A landscape with many valleys, sampled at points; each row gives a point and its height.
From any point a ball rolls to the lowest of the 2 points nearest to it. It stops when none of these is lower. Distance is the straight distance between rows; heights are no part of it.
vapi: [141 151 148 106 116  88 152 176 150 161 156 119  39 194 164  85  88 182
  90 159 137 108 133 136  74  77 126 119 134 120 122 132 122 167  75 155
 101 153  85 145 113 150 188  98 107 109 117 180 133 136 178  75  91 129
 120  67 114 215 150 111 179 121]  (h 188)
ramo: [117 126 133 142 150 146 139 161 175 104  89  73 181  47  73 138 115 108
 196 148 130 155  99 167 135 145 127 105 118 113 107  67 120 100 174 136
 100 104  96  76 124 118 147 152  94 149  49  68 167  84 127 128 154 122
 197 173 124  64  83 116 119 133]  (h 438)
daga: [115 155 142 167 111 155  90 164 117  93 132 158 185 128 118 135 140  97
 156 123 136 140  87 150 156 170  87  92 115 148 165  90 158 116 185 133
 100 120 138 125 151 113 107 181 138 152 140  98  95 126 100 152 155  94
 142 143 147 108 147 156 114 120]  (h 486)
Siluz: [122 156 102 172  73 144 153 149 147 144 111  80  70 131 137 162 104 139
 145 151 127 164 133 106 116 102 120 177  89 158 109 152 112 131 158  74
 136 146 130 183 110 157 134 137 147 116 192 149 104 125 166 119 214 153
 150 105 112 127  99 164 206 173]  (h 183)
Dum: [139  53 115 139 140 164 101 128 120 170 118 108 179 146 167 152 121 111
  79 122 108 146 127  80 143 140 122  99 148 118 145 128 112 109 133 126
 171 109 177 155 106  62 105 115 120 144 180 131 202 158 112 163 155 109
 158 132 182 102  97 100 141 148]  (h 146)
vigom: [108 173 148 143 139 107  97 119 107  71 126 202 160 154 124 107 164 146
 163 109 153  96 115 128 141 143  98 134 116 155 171 109 135 120 177 139
 126 123 136 107 152 127  83 164 137 134 138 123  76 128  75 155 105 129
 112 148 129 165 191 167  55 129]  (h 645)
gog: [ 72 117 156 108 139  86 118 128 161  55 108 176 195  90  56 103 161 170
 133 138 123 119 108 125 150 134 130 116 127 138 121 111 129 110 159 145
 112 101 112  94 161 120 139 155  90 190 130 124 121 152 122 101 101 105
 150 122 110 151 212 143  32 125]  (h 592)
nurob: [112  45 119 112 136 158  61 132 117 156 126  93 193 141 148 139  95 101
 102 115  93 152 122 110 136 170 103  56 121 136 155 136  93  95 118 116
 151  96 162 125 128  81 108 115 120 147 183 153 201 182 138 149 140 112
 144 132 173 106 116 118 124 126]  (h 200)
dapip: [177 165 113 124 150 127 122  96 137 146 139 153 159  88 107 154 115 144
  91 176 160 138 129 180 152 149 121 143 152 118 117 168 160 116 134 116
 158 168 145 100  93  93  94 194 106 139  79  59 145 100  80 175 110  71
 122 136 125 127 126 106 105 124]  (h 199)
mup: [153 177 141 131 146 111 154  74 143  85 138 166 153 121 129 141 133  99
 180 149 165 129 104 160 120 148 129 160 107  73 130  72 138 145 166 170
 117 150  94 133 116 116 101 156 130  77  51  95 141 103  52 128 126 134
 111 164 144  77  97 127 102 127]  (h 294)
Vab: [124  72 150 100 172 138 151 121 185 124  73  97 179  32  46 117 162 151
 142 130  89 153 106 130 145 101 157 125 159 112  83  91  93 105 137 135
 107 111 120  86 111 141 129 118 101 161  67  48 179 111 121 129 119 122
 219 147 117  64 120 115  96 147]  (h 508)
Mazi: [155 195 104 141 155 128 155 102 142 137 108 147 125  67 142 131 112 139
 136 152 170 121 135 183 119 167 120 144 140 136  91 159 160 117 133  89
 139 151 125  99 111 111 125 215 118 124  73  67 105  81  99 159 108  85
 111 133 127 124  91 128 118 114]  (h 277)
loked: [111  92 106 167  86 145  84 110 137 159 107  70 113 150 164 153 110 109
 156 149 120 144 153 107 138 127 126 152  67 127 144 177  94  97 147  87
 154 101 135 161  90 153 137  72 153  80 199 192 111 152 125 126 148 140
 135 169 114  98  76 133 160 120]  (h 255)
dazag: [115  98 142 115 136 107 143 148 188 113 110  88 159 114  75 130 156 185
  96 104 102 144 103  92 149  85 154 129 134 125 126 105 115 121 133 134
 178 141  99 156 120 106 144  90 124 147 160 140 129 138 101 103 181 114
 186 146  96 116 133 111 117 175]  (h 426)
Tel: [158  69 126 113 146 167 119  82 110 171 129 113 148 111 170 127 115 124
 101 101 101 139 164  91 125 141 114 112 168 115 152 152 124 122 114 109
 169 107 188 127  97  79 112 107 126  95 130 139 186 132 120 165 103 119
 135 143 151 108  87  93 137 125]  (h 206)
rilid: [143 120 126 130 143 130 141  64 116 130 141 166 156 123 144 111 137 126
 118  93 121 107 157 145 141 139 109 146 172 117 138 146 145 133 100 148
 159 124 150  99 126 123  96 127 169 110 107 114 144  99  96 152  58 128
  93 138 138 133 127 129  97 135]  (h 182)
nuka: [118 129 183  94 141  71 188  89 178  83 106 153 164 100  59 124 169 185
 155 168 144 112  98 133 141  98 137 157 102 111  97  76  98 139 162 177
 107 148 112 114 145 139 112 144 103 144  56  80 133 114  96 104  97 136
 185 147 130 129 170 147  60 130]  (h 556)
mitun: [156 152 122 135 102 160 119 142 106 169 145 113  98 171 162 168  86  67
 129 192 136 158 120 115 104 126 127  94 126 131  94 177 113 156 120  90
 115 126 152 169 139 132 159 127 104 137 144 138 157 166 187 166 191 156
  90  68 133 118 106 112 221  99]  (h 295)
favog: [124 120 151 174 114 153 135 153 102 134 109 119 147 149  77 143 125 117
  90 136 121 128 100 108 140 161 108  96 162 163 141 141 167 149 130 128
  90 107 199 118 139 114  99 186 122 190 115 111 101 130 154 204 120  84
 142 105 138 179 185 155 125 143]  (h 105)
zevi: [139 147 118 132  98 163  93 151 131 163 146  76 135 148 144 176  62  75
 130 208 138 149 133 113 139 131 124  50 121 109 107 172  93 132 121  82
 140 105 141 158 147 107 178 122  91 147 130 136 187 162 173 148 200 151
  99 102 113  93 102  83 181  76]  (h 345)
gupin: [143 107 108 141 137 116 134 103  76 128 154 159 152 216 153 111 168 154
 116  78 128  70 145 110 119 118 121 168 153 126 193 131 167 131 131 170
 150 159 171 129 123 113  72 104 177 120 141 158  88 120  93 145  76 142
 117 128 134 169 156 128 124 149]  (h 666)
Bib: [113 187 143 118  93  95 100 180 107 111 170 156 108 152 162 108 100  93
 128 173 141 113 103 176 122 170 132  82 149 138 136 116 135 145 126 151
  85 126 102 159 177 143 147 144 108 152 154 148 121 146 155 115 139 123
  86  98 140 128 173 136 123 101]  (h 152)
pame: [150 103 152 139 146 117 164 114 170 164  84 126 168 120  56 161 135 171
  83 156 132 155 109 148 147  99 137 165 162  90  92 137 163 152 103 144
 137 141 162 125 121 119  84 172 104 147  37  67 158 103 105 172 114  89
 172 130 106 163 157 112 104 152]  (h 268)
Vebas: [127 143 138  75 144  84 113 171 110 114 168 137  40 184 158  66 101 108
 175 125 124  76 164 144  84 106 177 105 110 134 143 115 111 118  62 139
  75 142  54 128 124 181 154  71 128  76 149 171 111 133 152  50  94 148
  75 104 110 180 144 120 137 116]  (h 179)
rap: [143 113 154 173 126 133 157 142 145 136  83 139 179 123  66 143 128 132
  93 153 151 148 101 126 140 132 130 131 172 117 124 158 168 159 118 137
 123 134 178 123 137 110  83 200 102 163  60  89 139 119 117 197 130  78
 159 121 115 174 161 143 112 150]  (h 203)
taz: [122 176 103 133  90 145 140 189 131 114 135 121 123  71 127 126  80 146
 136 166 131 154 120 156 147 170 109  89 121 174 110 157 137 115 146  42
 136 141 115 118 131  74 149 217 111 163 139  85 106  93 143 115 179 110
 123 150 132 103 104 133 115 123]  (h 372)
bif: [117 111 129 129 129 146 131 105  57 146 144 143  85 163 160 114 130  77
 194  55 107 128 118 119  97 161 120 111 144 132 137 106 165 126  98 162
  71 101 180 128 101 204 105 104 167  95 124 162 105 102 158 166  66 147
  83 115 144 165 125 149 189 123]  (h 276)
muson: [133 112 107  92 102 101 187 144 195 138 157 100 100 122 120 131 113 204
  76 169 128 119 157 118 131  72 152 136 140  90 103 117 114 155  93 130
 169 176  86 160 134  83 164  99 107 129 146 177 171 131  93  59 168 141
 131 119 112 117 133  91  89 170]  (h 140)
Mapu: [155 154 163 122 148 115 153  96 170  84 136 151 166  80  94 166 124 115
 164 184 166 150  92 182 130 154 116 139 108 102  98  68 123 131 182 178
 118 145  88 110 123 111 106 148  88 117  48  77 164  84  42 114 143 125
 139 164 144  56 111 109 103 105]  (h 346)
zeper: [113 150 146 133 148 139 152  76 126 117  99 197 141 116 106 103 166 149
 174  93 149  95 101 124 131 121 109 162 111  94 116  97 126 153 131 180
  72  91 158  73 159 182  92 163 159 121  38  79  92 112 104 179  70 137
 145 142 127 168 150 153  68 149]  (h 581)
gev: [116  94 122 107 169 143 110  89  87 127 129 133 106 127 157 102 147 119
 110  72 100  99 174 111 124 115 121 124 174 136 147 141 134 115  76 129
 159 113 138 108 136 126  93  93 168  86 141 135 130 127 126 127  70 150
  86 144 150 120 114 122 115 133]  (h 230)
difad: [106 126 149 170 148 165  82 141 100  96 104 163 195 132 112 108 153  94
 175  90 129 125  95 140 144 189  76  98 127 172 168  90 153 102 183 143
  85  90 173  73 136 100  76 178 128 155 128 100 106 132  88 160  91 100
 137 149 143 134 165 158  80 136]  (h 515)
Vebo: [153 133 134 130 149 145 136  79 127 145 125 152 170 109 113 128 134 131
  93 132 141 118 134 168 140 144 114 147 159 116 122 161 148 127 113 141
 135 131 170  93 120 117 104 167 145 130  73  79 156 115  92 182  87  87
 107 141 128 112 125 120  84 128]  (h 103)
ner: [102 122 120 151 142 129 109 140  75 106 150 142  84 177 162 111 135  66
 215  34 142  99 133 142 108 154 161 149 103 142 153  96 154 118 124 170
  67 119 122 160 109 200 110  87 169  83 148 182  77 137 134 127  82 161
  92 123 113 163 139 160 171 119]  (h 243)
geg: [130 159 143 125 149 120 150 132 187  98 111 127 147  50  83 141 122 133
 167 155 140 151 111 167 131 149 120 123 107 120  85  90 125 117 163 147
 114 130  84  98 117 127 132 146  97 136  53  89 156  83 112  98 147 133
 140 170 121  62  96 119  96 117]  (h 394)
furis: [ 92  94 145 108 140 158  68 147 115 153 122  91 143 123 127 133  95 104
 117 102 102 148 151 106 120 162 103  62 116 154 148 133  98  99 116 106
 144  91 141 128 129 129 121  90 120 155 151 150 157 163 164 137 109 102
 124 126 120 138 135 123 129 109]  (h 252)
Fibar: [147 126 143 155  97 141 118 141 125 107 149 120 130 155 127 162 140 111
 141 106 157 137 120 104 131 104 121 163  82 117 136 105 133 130 160 172
 127 135 109 175 118 139 141  91 144 116 166 162 108 145  89  95 199 152
 138 124 122  74 123 136 175 160]  (h 338)
tilad: [106 129 170 112 128  72 173 138 178  71 131 154 175  94  51 129 155 196
 140 158 124 124  96 139 138 119 150 122 121 133 107  95 119 112 178 146
 122 132  85 124 140 117 142 145 102 178 107 119 123 126 112  77 139 106
 167 126 129 135 188 146  64 152]  (h 575)
sesif: [163 129 119 115 123 141 129 113 140 141 163 106 141 129 149 160  99  99
 103 141 160 137 133 133 150 120 129 106 156  90 119 133 129 165 109 128
 168 131 128 163 136  73 143 102 117 127 136 147 191 140 116 114 157 136
  94 127 127  74 100  81 138 108]  (h 293)
vuvum: [ 99 122 134 132  98 112 142 164 163 114 130  98 125 104  86 136 125 170
 134 141 113 150 130  99 139 113 134 113 101 133 109 113 117 122 151 107
 141 128  91 157 122 140 150 113 148 149 153 150 110 133 138 112 185 116
 190 125 111 125 130 114 137 162]  (h 401)
lor: [152 147 115  62 147  94 116 116  50 181 168 132  84 203 186 109 133 109
  84  95 135  92 174 162  76 126 188 118 176 124 152 160 116 140  52 115
 109 134 122 120 145 110 134  75 113  75 144 131 115 152 164 128  39 143
  58  90 158 170 122 118 136  73]  (h 429)
Fepev: [106 111 141 127 133 161 147 104 168 107 120 149 140  66  84  87 137 114
 146 105 103 130 137 144 139 122 126 118 152  97 106 104 119 134 101 151
 109  81 123  89 148 162 146 101 131 111  68 106 159 118 130 105  91 133
 119 132 128  92 124 117  92 133]  (h 343)
kezez: [113 101 121 105 137 115 127 157 100 103 174 145  74 192 134  90 151  86
 184  77 141  91 155 127  96  99 168 131 104 118 158 103 131 121  88 172
  93 137  94 140 125 187 133  69 154  76 141 174 114 134 130  66  94 153
  90 104 114 163 135 136 158 120]  (h 211)
novi: [101  51 130 124 158 162  88  75  63 134 128 123 116 136 143  71 137 102
 147  25  75 107 174  64 116 124 124 123 155 138 168 112 100  91  81 146
 135  79 151  97 118 148  96  50 162  92 149 149 141 134 119 119  78 159
 104 157 147 122 124 116 152 124]  (h 261)
tasor: [154 138 110 108 137 124 171 123 172 155 133 115 113  92 142 135 111 146
 105 140 138 146 142 122 134  93 130 127 162  93 117 137 150 145 106 113
 173 142 127 146 113 102 147 128 133 111 119 128 164 109 118 120 139 126
 129 134 112 108  83 103 130 134]  (h 244)
mim: [ 99 135 134 106 161 118 186 126 186 135  62 113  80  42  80  86 158 200
 140 109  91 127 138 105 127  67 148 158 118 122  81  92 131 120 144 121
 127 142  94  84 138 160 151 128 151 130  56 115 104  89 170  77 117 152
 200 147 119 165 135 122  98 139]  (h 222)
Fudal: [133 160 126 131 128 157 175 147 126 182 131 106  32 160 127 138 101 133
 123 134 146 155 115 113  93  87 134 166 114 139 104 125 145 166 108 157
 105 153 158 172 108 169 170 139 146 100 102 176 103 103 194 112 142 137
 171  64 116 192 126 137 230 146]  (h 260)
varom: [122  92 170  94 166 107 173  94 192 115  90 133 163  66  39 130 153 168
 122 165 116 139  98 147 157  99 134 159 124  89  60  82 116 123 138 161
 117 129 108 100 125 152 120 125  92 151  50  58 145 107 105 118 116 113
 174 137 111 104 154 132  76 132]  (h 536)
tobur: [123 119 126  93 136  83 191 141 192 123 122 106 104 103  90 121 129 209
  69 135 114 129 143 120 136  82 161 159 146 122  92 140 130 145  87 125
 170 155  96 133 132 116 153 127 122 137 124 136 151 100 130  90 115 128
 162 137  97 160 135 111  75 158]  (h 123)
kuzez: [157 173 117  77 119 102 103 115  80 195 167 137  98 164 188 132 115 106
  86 121 152 104 146 166  94 135 172 121 179 124 125 180 122 142  69  83
 127 140 133 135 138  97 159 106  85 107 126 137 134 154 180 159  61 133
  50  86 168 152 105 113 139  68]  (h 407)
sado: [133 157 135 144 148 118 130 128 102  91 135 156 144 169 146 136 171 137
 132  98 149 101 122 130 117 122 116 139 125 133 181 110 163 115 164 158
 142 146 136 127 127 127 105 152 169 124 145 132  64 111  80 144 121 132
 133 142 134 154 153 155 105 140]  (h 656)
Vosod: [130 114 122 129 121 154 101 121 131 165 141  95 154 133 156 171  74  74
 116 193 131 157 131 100 150 119 119  66 135 102 104 153 108 147 126 112
 163 107 136 134 132  66 151 114  96 143 150 151 206 167 121 137 181 147
 106 122 129  59  95  82 161 104]  (h 339)
Memat: [149 152 106 163  93 131 112 137  94 105 137 149 112 176 184 141 150  96
 127 125 145 112 132 150 127 145 108 188  94 136 171 145 139 135 177 129
 113 139 107 195 113 143 116 129 147 117 215 146  83 149 138 131 163 154
  80 117 148 100 133 167 186 122]  (h 270)
Lag: [152 201  79 132 108 131 160 139 124 111 121 132 109  56 154 140 102 163
 127 158 143 132 129 183 129 184 124 129 119 169  97 160 146 106 166  54
 144 142 115 101 128  90 140 219 110 138 122  79  97  85 118 114 124  94
  96 158 126 134  97 123 104 120]  (h 328)
nukol: [145 118 130 162  90 135 101 147 124  89 143 130 133 184 137 167 162 111
 134 132 143 129 127 109 131 132  95 192  82 122 155 136 136 147 196 158
 127 138  97 200 121 143 118 111 147 144 210 145 110 178 120  94 210 148
 110 121 152  72 148 172 165 147]  (h 307)
Fike: [148 124 126 150 125 107 112 128 138  94 135 140 147 164 151 143 157 156
  72 119 122 105 123 110 160 115 132 158 136 125 166 128 138 130 155 135
 189 167  93 159 126  91 118 112 143 141 197 162  90 147  88 103 174 127
 135 147 143 109 137 121 103 142]  (h 379)
rukin: [112 110 112 135 100 140  75 132 136 153 136  75 138 142 151 146  88 111
 123 171 116 159 139 121 153 152 119  99  79 126 138 161  89  93 122  71
 147 110 141 160 122 129 153 103 125 135 187 156 132 159 145 130 178 110
 132 132 120 104  99 146 165  89]  (h 202)
kisar: [145 175 113 121 146 109 155  81 140 116 154 178 127 135 155 110 146 127
 151 114 146 106 126 168 122 122 125 181 137  97 148 117 154 144 124 154
 129 142 121 118 134 121 114 144 151  68  71 124 119  98  69 131  80 132
 100 144 140 128 108 133 104 130]  (h 239)
mogu: [ 91 121 141 131 158 166 170 114 155 135  79 126 117  32  85  69 166 149
 169  76  79 114 108 102 129  56 159 138 124 117  93  88 106 117 134 141
 107  97 132  63 139 193 164 106 146 135  37  92  91  99 170 101  96 144
 201 135 117 129 117 137 122 141]  (h 262)
daz: [110 132 128 175 106 127  97 193 138  94 122 121 163 122  82 140 140 135
 141 151 113 155  97 129 156 173  84 110 108 180 162 106 136 127 177  91
 115 119 105 126 144 100 116 188 113 173 162  71 114 121 129 110 198  95
 173 141 112 101 144 152 116 133]  (h 453)
doven: [152 140 132 139 126  92 140 107 162  96 140 171 173 136 140 154 157 158
  62 159 141 121 116 141 170 146 152 177 147 100 148 137 144 155 168 159
 173 177 103 143 119  58  98 144 103 137 157 123 126 145  44 110 163 113
 139 147 143  61 153 114  77 133]  (h 340)
lagu: [112 108 154 153 100 148  91 147  90 125 124 130 172 152 112 132 114  73
 116 135 127 132 118 119 120 187 101  50 146 150 150 124 152 137 127 152
  70 103 172 116 157 122 104 135 106 200 127 140 148 154 157 176 115 108
 113 103 151 137 187 129 122 113]  (h 201)
nagev: [ 87 159 129 137  80 128  79 173 100 103 146 154 145 148 116 128 126  91
 130 146 131 130 109 141 136 190  85  66 125 155 149 115 140 140 142 124
  84 114 120 145 170 158 133 152 117 186 166 124 116 151 161 125 140 109
 100  82 147 131 184 153 123 100]  (h 229)
lar: [137 127  93 152 114  92 111 143  80  89 149 158  92 194 164 131 160 155
  88 134 121  88 146 121 118 106 138 165  98 154 169 159 123 126 135 135
 165 176  80 178 136 126 125 117 155 137 213 179  66 149 130  81 152 149
 107 127 137 139 155 143 128 134]  (h 402)
Naf: [ 93 117 140 117 144 146 151 103 160 102  94 146 151  20  77  81 145 132
 190 113  98 121 102 132 147  96 142 122 121 115 103  89 107 116 132 148
 101  79 107  56 155 183 166 109 136 129  45  87 122 106 142 101  83 131
 160 147 117  98 125 127  89 123]  (h 300)
Bep: [135 188 145  99 121  80 117 160 105 120 168 142  82 181 170  84 110 104
 125 157 132  91 131 155  92 143 140  99 159 131 124 140 131 143  96 131
  97 140  97 135 151 142 156 119 113 124 145 159 126 134 157 117  98 129
  87 100 142 169 157 126 129  99]  (h 72)
vut: [164 171  98  97  99 103  96 122  74 171 168 111  93 160 208 159 101  82
  96 158 149 133 138 163 105 135 170 124 133 112 114 164  96 133 114  78
 152 138 116 151 133  95 168 111 116 115 174 142 130 167 178 152 141 133
  60  99 151 120 100 106 188  78]  (h 373)
zup: [131 143  99 186  92 123 131 155 119  98 120 135  74 150 156 142 137 128
 140 122 129 128 133 130 116 143 113 173  73 172 141 158 134 131 174 118
 119 135 113 184 130 167 124 150 158 119 207 151  78 127 165 134 185 148
 121 123 130 129 134 166 184 153]  (h 233)
Zugal: [126  90 132 110 149 167 131 152 187 145  93  57 169  42  66 135 139 123
 177 126  96 174 112 139 130 108 151  94 149 112 102  77 100 118 160 125
 111  86 127  91 114 111 137 130 117 151  73  68 175 111 113 137 151 117
 222 173 129  72  91 107 127 146]  (h 477)
buzed: [118 134 133 146 150 151 127 128  99 117 111 153 169 116 121 102 151 124
 150  98 119 117 114 126 131 169  89 120 159 159 135 125 152 118 147 124
 106  94 191  63 133 119  93 172 152 147 117 110 114 117 116 194  70  99
 125 145 125 162 149 151  78 133]  (h 538)
Nabep: [141 118 133 139 138 176 145  85 132 152 135 119 132  74 121  97 106 104
 132  86  87 136 157 126 118 125 119 114 170 120 113 135 135 133  87 146
 112  92 152 100 115 134 127 115 143  91  71 102 184 107 119 126  96 142
 111 150 126  82  83 112 128 124]  (h 383)
mopap: [192  83 103 129 134 136 144  66 109 185 136 135 156 138 163 144 113 115
  87 121 138 120 153 111 137 123 114 132 192 105 149 165 142 160  99 126
 154 138 207 145  92  56  97 132 116 127  82 132 205 132 118 188 105 107
 114 104 145  84  93  68 155 117]  (h 259)
tez: [141  74  94  75 147 122 112  98  37 165 158 125  95 211 183 122 152 117
 104  78 133  96 186 133  95 113 188 122 153 119 166 140 106 113  51 120
 131 143 126 131 132 126 107  53 142  68 170 152 105 167 152 106  67 170
  55 105 136 161 113 120 155 100]  (h 445)
Zalud: [116 191 146 107 138  92 114 113 131  63 109 205 156 106 104 116 154 181
 152 142 166 108 109 140 143 154 114 159  90 138 127 123 122 123 146 147
  96 108 109  67 169 157  90 182 104 147  90  93 112 119  80 140  89 139
 114 170 122 158 182 147  23 125]  (h 628)
Fined: [142 168 151 102 125  83 122 182 101 132 159 125  26 186 182  78  90 138
 136 153 142 104 141 150  76 127 163 112 127 144 100 151 119 139  71 126
  70 143  53 127 112 164 170 101 121 106 148 165 107 128 168  71  99 151
  62  85 128 203 148 125 161 115]  (h 139)
ves: [155 177  93 130  91 132 103 126  97 162 149 123  74 142 188 162 103  87
 122 183 142 140 145 142 100 142 127 134 115 148 110 179  91 141 138  56
 139 137 131 184 121 130 164 147 105 119 188 141 126 161 187 153 184 160
  68  76 141 112  83 134 221  98]  (h 337)
boka: [149  93  98 155 117 157  74 151 127 144 116 110 163 151 137 147 130 127
  72 154 107 154 110 104 160 129 112 120 126 157 158 151 117 138 149  94
 167 124 151 143 130  72 115 138 128 154 216 100 155 163 140 161 187 106
 150 115 157 104 119 148 147 129]  (h 62)
lomuk: [ 76 148 149 111 140 102  91 109 145  78  97 195 192  67  93  87 163 150
 151 110 132 107 119 133 163 146 114 134 103 147 134 131 102 109 139 149
 116  92 129  56 174 142 113 152 108 150 127  96 110 123 107 118  86 127
 134 149 102 156 185 134   9 117]  (h 610)
vari: [166 139 117 146 140 107 139 110 165 123 133 148 175  98 112 170 117 137
  82 176 144 141 129 155 160 135 136 147 152  98 121 129 143 135 141 143
 169 170 120 127 114  61 107 164  92 145 128  84 164 119  57 136 168 102
 137 144 125  62 122 101 104 131]  (h 287)
pusuk: [127  47 108  93 141 127  81 118  75 129 133 133 103 210 175 126 145 111
 110  80 139 105 174 109  96 108 172 142 115 122 174 148 106  99  80 142
 157 169  94 161 127 135 114  45 149  87 189 195 110 190 129  81  93 172
  71 133 115 151 122 130 133  99]  (h 432)
susu: [107  74 141 134 152 168 108  97  85 122 151 114 139 120 108  84 150 100
 188  21  76 104 161  70 122 117 123 143 153 128 158  76 117 103 119 184
 107  90 135  99 108 155 110  42 163  96 108 138 126 142 104  90  97 161
 119 157 141  81 120 125 153 143]  (h 283)
Mar: [ 94 152 143 117 150  98 183 137 176 132  90 105  90  88  83 106 135 180
 119 119 107 129 122 117 126  99 133 153 127 140  93 129 153 129 134 110
 140 145 107 100 138 142 150 150 143 141  93 125 106  96 171 117 128 112
 165 142  97 190 129 123 102 152]  (h 181)
vaf: [148 143 119 169 101 155 162 147 133 174 119 115  73 147 147 161  92  91
 122 138 137 166 119 101 108 107 123 151  93 144 101 141 132 144 128 100
 134 139 173 179 100 159 142 126 146 112 147 158 132 114 175 167 180 145
 147  70 127 147 103 147 231 137]  (h 234)
linom: [110 100 136 144 153 141 119 106 128 111  67 162 179  92  94  96 165 130
 145  76 122 108  97 105 149 129 105 137 128 147 129 114 143 126 156 141
  85  71 184  36 142 172  80 170 147 152  85  80  88 133 127 174  72 115
 154 158 117 168 154 151  64 158]  (h 560)
nes: [131 129 117  88 110 120 166 135 155 160 149  74  78 118 152 146  93 179
  97 164 126 147 150 100 132  73 145 135 129 100  96 142 116 132  94  85
 193 165 105 153 116  96 164 109 136  99 164 170 141 108 122  87 178 147
 132 144  99 143  78  86 144 156]  (h 194)
bubo: [104 143 162 129 153 101 162 103 148  86 113 162 146 117  88 116 163 146
 178 108 139  88 102 122 118 122 124 156 110 110 110  78 143 133 147 160
 100 121 128  96 146 168 126 143 140 109  58  94 109 107 107 134 102 131
 175 139 129 152 155 156  76 136]  (h 574)
zis: [126 130 120 104 120 121 175 157 137 186 142  99  41 189 144 123 106 147
 103 138 131 134 141 116  96  71 134 138 116 118 117 135 131 149  71 135
 121 166 144 160 100 165 179 102 148  93 114 191 120 112 160 106 104 146
 153  73 119 201 115 122 199 144]  (h 228)
deguk: [123  99  98 119 131 110  83 129  60 116 156 140 101 201 170 121 159 130
  84  99 141  92 157 121 117 112 156 144 116 167 167 157 120 116 103 119
 161 166 114 162 126 136 129  81 157 120 198 196  68 151 153 131  96 154
  88 113 115 169 145 146 124 122]  (h 419)
zadof: [127 117 107 135 105 129  90 143 121 139 134 103 127 122 140 150 104 137
  66 157 106 147 122 112 150 129 104  87 119 165 128 160 104 131 126  75
 168 133 122 146 156  96 148 146 112 171 195 129 131 148 168 141 176 101
 130 121 128 125 135 148 133 104]  (h 135)
Funab: [131 137 104 170 110 123 124 181 148 101 107 122 166  88 116 130 121 130
 119 165 113 162  97 150 155 184 111 120 115 160 136 151 135 123 180  79
 131 126  96 129 131  58 116 206  94 158 149  44 113 105 109 111 200  77
 169 175 130  92 114 141 106 133]  (h 420)
meke: [128 105 104 121 111 139 155 131 141 175 127  81  35 167 164 151 116 146
 125 132 144 141 146  99  93  55 141 166 115 113 105 147 115 131  64 109
 143 166 135 167 110 165 166  96 162  63 154 197 108 107 149 109 148 165
 137 101  78 186  69 115 188 140]  (h 256)
zel: [ 95 132 138 133 126 156 134 129  98 150 123 100  88 132 142 142 103  74
 185  91 119 150 126 120 109 167 125  93 122 140 113 128 151 124 102 129
  77  92 185 131 109 212 128 103 127 127  99 168 118 126 196 155  95 145
 110 101 129 173 135 141 202 123]  (h 312)
mopu: [127 100 120 124 114 137 116 111 119 162 125  82  97 157 167 154 122 125
 126 115 130 134 155 100 121 102 126 142  96 116 135 147 113 106  96  96
 187 144 139 165 108 162 142  71 155 109 172 186 123 129 142 125 138 147
 132 124  86 125  92 120 175 144]  (h 288)
Zare: [125 134 132 144 106 129 115 141 149 121 136  88 129 118 135 143 126 139
 140 122 141 166 133 110 151 121 123 143  85 113 134 117 124 112 177 123
 156 130  86 149 119 126 152 103 128 118 159 153 111 137 103 100 202 148
 145 171 129  91  84 109 149 154]  (h 368)
Nasu: [117 114 124 130 114 162 123 150 106 167 125  94 114 136 129 145  88  88
 120 134 120 158 124 107 120 165 110  65 117 134 113 141 129 135 109 114
 100  97 188 125 121 153 152 106  96 152 124 148 163 134 184 171 130 119
 127  97 134 142 127 129 175 103]  (h 305)

For each start below, name the point where the ball stops.
zel -> Bep
nuka -> Vebo
sado -> Vebo
tez -> mitun
Vosod -> tobur
daz -> Vebo
pusuk -> Vebo
Zare -> Siluz
Fepev -> tobur

Call two points neighbours if one is among the 2 nearest of the other. Go from one point of each pair to the other, from neighbour to neighbour, staying as low as possible. Name the highest point that can't be avoided.
mitun, Vebo -> zevi
Vebo, Bep -> pame
Bep, boka -> mopu
tobur, Bep -> sesif
Siluz, zis -> Fudal
favog, Bep -> nagev
